The views of a scene show one set of named points, each view turned or mirrored, and shifted as a whole, with a little noise and some points left out.

Scene 1
View 1
<26>: [ -1  12 -12  15 -21   7  -5   8   6   3  -4  -6 -13  -6 -21 -13 -17   4
  -9  -7  -1  12]
<244>: [-18   8 -23 -31 -22  47   6 -10   1  18  -9 -18   0 -18  13  -7  -7 -43
 -29 -21 -27 -54]
<195>: [  4  14  19   3 -16  33   2 -38 -13 -10 -35  25   5 -13  -9 -27 -16 -20
 -21   3  15   6]
<130>: [ -7 -13   0  18 -18  26   9  -3   8   4  -2 -18   5   7 -15 -37 -18 -20
 -34  -4  -4   5]
<136>: [ 15  17  38  77 -22  13   1 -36  23 -17 -14 -19 -20 -30 -27 -24 -44   6
 -25  11   6  66]
<151>: [  5  35  -1  12 -27  19  -3 -10  11   2 -12  -9 -26 -31 -16   3 -20  -1
  -9 -11  -4  10]
<33>: [-11 -10  -4  26 -15  10  -1  -9  -3 -13 -14  16   7  10 -11 -47 -26   0
 -19   9   0  19]
<72>: [ 22  10  17  31 -16  11   3  -1   1   4  -9 -16  -6  -3 -43  -9 -11  -2
 -14 -12  22  27]
<51>: [-21  15  23   8 -42  51   8 -41  27  -9 -14   7 -18 -24   2 -49 -37 -22
 -45  28   5  40]
<109>: [ -5  31   1  29 -41   7  -5   6  34  -4   6  -7 -43 -23 -28 -17 -33  23
 -11  12   5  60]
<87>: [ -3   0  -4  19 -12  10  -5  -9  -9  -7 -17  14   5   3 -15 -28 -19  -1
 -12   2   5  11]
<52>: [-32  12 -30  -5 -25  18 -14 -14   3  -3 -13  12  -7 -19  17 -18 -27  -6
 -12  10 -24 -10]
<230>: [ -1  18  16  39 -17  13 -21 -47  -5  -8 -28  -2   3 -35  -6   5 -25  -6
  -9  16   9  27]
<164>: [  9  23  23  44 -29  27  12 -18  30  -6  -6 -23 -31 -29 -22 -26 -37  -5
 -31  -4  -7  38]
<132>: [  0  31   7 -21 -38  33   1  -3  10   7 -11   9 -23 -14 -27 -12  -7  -6
 -15   3  27  24]
<84>: [ 17  18  14  63 -18  -5  -6  -8  12 -11  -9 -13 -19 -18 -34 -10 -32  20
  -6  -2   5  49]
<179>: [-12  22  10  -2 -34  48  24 -22  24 -15 -17  21 -31 -17   1 -63 -38 -15
 -39   1 -15  15]
<19>: [-16  -1 -18  -3 -16  21  -6  -8  -7   5 -12  -1   8  -4   1 -16 -14 -18
 -16  -3 -10 -18]
<39>: [-11  20  21   3 -25  49   0 -60   1  -9 -35  15  -2 -34  12 -25 -26 -31
 -31  15   2   7]
View 2
<244>: [ 14  -4  16 -15  21  29  10  38 -50  22 -45  19  -3 -45  35  -9  28   7
 -13  -5  44 -34]
<39>: [  9  -8  15 -46  20  11  -4  12   7  19   0  22  37 -14  -2   1  17   8
 -37   6  48  21]
<179>: [ 29 -26  11 -35  -8   2   6  22  10  22   9  -8  25 -39   5  25  28  -6
 -45  29  13   0]
<26>: [  0   7  15 -10  -8 -10  -2  -6 -28 -12  -6 -10   5 -22 -10  -5  38   0
  10  23   6 -18]
<132>: [-19  -5  20 -12   8  -3   8 -12  -6   3  -5 -17  -5 -42 -17   4  42  -5
 -14  37  41   6]
<109>: [-10  -5  18 -17 -20 -46  -2 -15  -8   6  17 -35   8  -5 -25  11  40 -33
  11  41  -1   4]
<230>: [-10  13  14 -36  11 -15 -15 -14  -8  -3   6  19  35  14 -18 -15  20   6
   4   6  30  23]
<164>: [ -7  -7  10 -27 -12 -30 -21   6  -1  17  13   2  32 -14  10  10  27 -23
   1  42  -3  17]
<51>: [  5 -18  23 -43   9   1 -13  24  26  28  13  -9  41 -14  -9  17  35 -21
 -38  24  25  14]
<151>: [ -5   0   8 -18  -4 -24   6 -11 -30   8  -6   4   0 -21   2  -3  22  -6
   7  24  25   5]
<84>: [-10  12   8 -19 -22 -40 -19 -28 -11 -18  18  -4  25   1 -18  -3  30  -5
  22  38 -13  12]
<130>: [  2   4  20 -14   2  16 -24  25 -12  -7 -10   0  29 -31   8  -2  47   1
  -5  25  -2 -26]
<87>: [  9  10  15 -20  -1   8  -9  -6 -11 -25  -1  -2  23 -19 -20  -8  39  20
  -8  15   8 -15]
<19>: [ 13   7  19 -17  11  19   0  14 -31  -6 -22   4  13 -24  -1 -11  36  14
  -8   0  24 -29]
<195>: [  4   2  12 -31  12  17  -4  -5   4 -10   0  18  28 -30 -11  -5  26  27
 -29  17  35  12]
<136>: [-15   4   9 -35 -15 -41 -37 -11  15   2  31   8  53  10  -7   5  25 -18
  10  44 -15  35]
<72>: [-27  15  11  -6  -4 -10 -22 -16 -11 -21   0   5  18 -32  -3  -9  42   7
  15  47   3   5]
View 3
<26>: [ -9 -13   9  14  -2  24  -4   8   4  23   1 -18   3 -10 -12  -8 -14  -4
 -17   2   4 -20]
<109>: [  0 -14 -29  23 -21  29  30  -7 -18  35 -12 -30 -17  10 -17   7 -12  19
 -11  25  10 -10]
<132>: [-23 -24  -4   0  -5   4 -12  -8 -12  24   5 -28   4   3  -7  -6  -6  16
 -57   8  29  -3]
<195>: [  8  -2   8  -3  -8   1 -29 -10  13  10  -7 -30  20 -28 -15 -24  13 -12
 -68  22  32 -24]
<164>: [ 13  15 -15   9 -27   7  11  -4  12  -2 -11 -34 -24   2 -33  11   1   8
 -16  28  15  -6]
<51>: [ 32   8 -35   1 -22   9  -3 -37  12  -5 -14  -6  -1  -6 -22  -9   9   8
 -61  25  43  11]
<84>: [  7  -8  -2  19 -30  22  21   4   2  29 -15 -48 -15 -13 -30   4  -7   3
   1  38   4 -45]
<19>: [  0  -6  21   7  13  22 -27   6  17   5   3   6  15 -31  -3 -19  -4 -16
 -36 -11  17 -11]
<179>: [ 24  27 -31   5  -9   7 -14 -15  10   1 -13 -16  13  14 -20 -21   5 -13
 -63  13  17  23]
<244>: [-17  14  30   0  31   6 -46  21  20 -23  13  18   5 -27   7  -7   9 -16
 -47 -37  20  24]
<136>: [ 30   7 -19  12 -47  12  25 -16  13   8 -23 -48 -26 -15 -44  11   5  10
 -10  55  22 -38]
<87>: [  9 -13  10   9  -6  22 -15  -3  16  24  -5 -17  21 -22 -16 -24 -11 -15
 -34  12  12 -34]
<130>: [ 12  -4  10   0  -8  15 -18  -6  36  -4   6   0   8  -9 -27 -10 -24  -8
 -24  -1  13 -12]
<230>: [ 12  -7   8  11 -16  17  -1  -7   2  12 -18 -29 -10 -55 -12  -1  26   2
 -34  34  37 -41]
<151>: [-16   2   6  14  -1  12  -3  15 -10  14  -5 -31 -13 -14  -6   4  11   3
 -27   9  13  -8]
<52>: [  9   4   0  21  18  36 -12   3  -3  14 -11  14  14 -33  11 -21  11 -19
 -38  -9  16   3]
<33>: [ 22 -12   1   8 -12  26 -11 -13  23  22  -7 -11  25 -15 -22 -28 -19 -16
 -32  14  12 -31]
View 4
<87>: [  7 -14 -19  -3  -3 -14  -4  27  -1  14  13   0  11   2  19 -24  14  -4
  -4 -13  -8  11]
<151>: [-10  -1  13   8 -21  18   1  21   3   1   0 -10   9 -19  -3  -8  11  12
   4   5 -10 -18]
<136>: [-10  35 -18 -40   8 -16   3  40  27 -11 -33 -23 -30  13  15   2   5   7
  -7  26  13 -32]
<130>: [ 22 -10 -16 -18  -9  -6   2   8  -6   1   9  -4  -5  -9  11 -19  -5 -12
  -2 -37   5  10]
<33>: [ 14 -14 -29  -9   2 -19 -16  31   8  13  14  -6   2   8  29 -16   8 -14
  -2 -14  -1  16]
<164>: [ -2  18  -1 -23  -8   7   6  20  22 -10 -20 -18 -21  -9   6  11  -4   2
  -1   1  16 -24]
<72>: [ -4  10   0 -23  -3 -14  33  25   3  15   1  -1  -7  -9  10 -24  17  23
 -11  -8  -6  -5]
<39>: [ -5  11 -29  23   1  12 -27   2   1 -18 -35  12  38  14  -5  -7 -10 -14
  -7   2  14   8]
<230>: [-13  17 -23   0  -2  -8 -15  32  -6 -13 -24  -7  16  14  -2 -30  12   6
  -3  25 -15 -17]
<244>: [ 17 -33   4  28 -29  35 -12 -22 -34 -11  11  12  39 -30 -20 -26 -14 -23
   6 -50  -7  -1]
<52>: [  9 -26 -12  25 -25  15 -44  20  -6  -5  18 -13  24  -8   5 -14   2 -19
  14  -7 -17   5]
<26>: [  3 -12   3  -5 -19   0   2  28   2  11  21 -14  -2 -16  11 -18  15   8
   4  -9 -15  -1]
<51>: [  8  26 -28   2  -8  10 -29   8  24 -21 -27  -8   2   9   5  15 -19 -11
  -2  -1  29  30]
<19>: [ 14 -25 -13  11 -17   4 -15  10 -18   2  16   1  23 -10   3 -31   3 -13
   3 -26 -14   8]
<179>: [  8  -6 -11  13  -5  20 -23   5  32   0 -11   0  10  -3  17  30 -14 -22
  -1 -17  34  17]
<109>: [ -6  20   9 -14 -27   6  -6  43  34   0   8 -37 -29 -16  15  12  12  25
   9  22  -4   4]

In a view up to two points have been moved. Name them for each view, in the order of its rows, or write none.
view 1: none
view 2: <164>, <84>
view 3: <33>
view 4: <87>
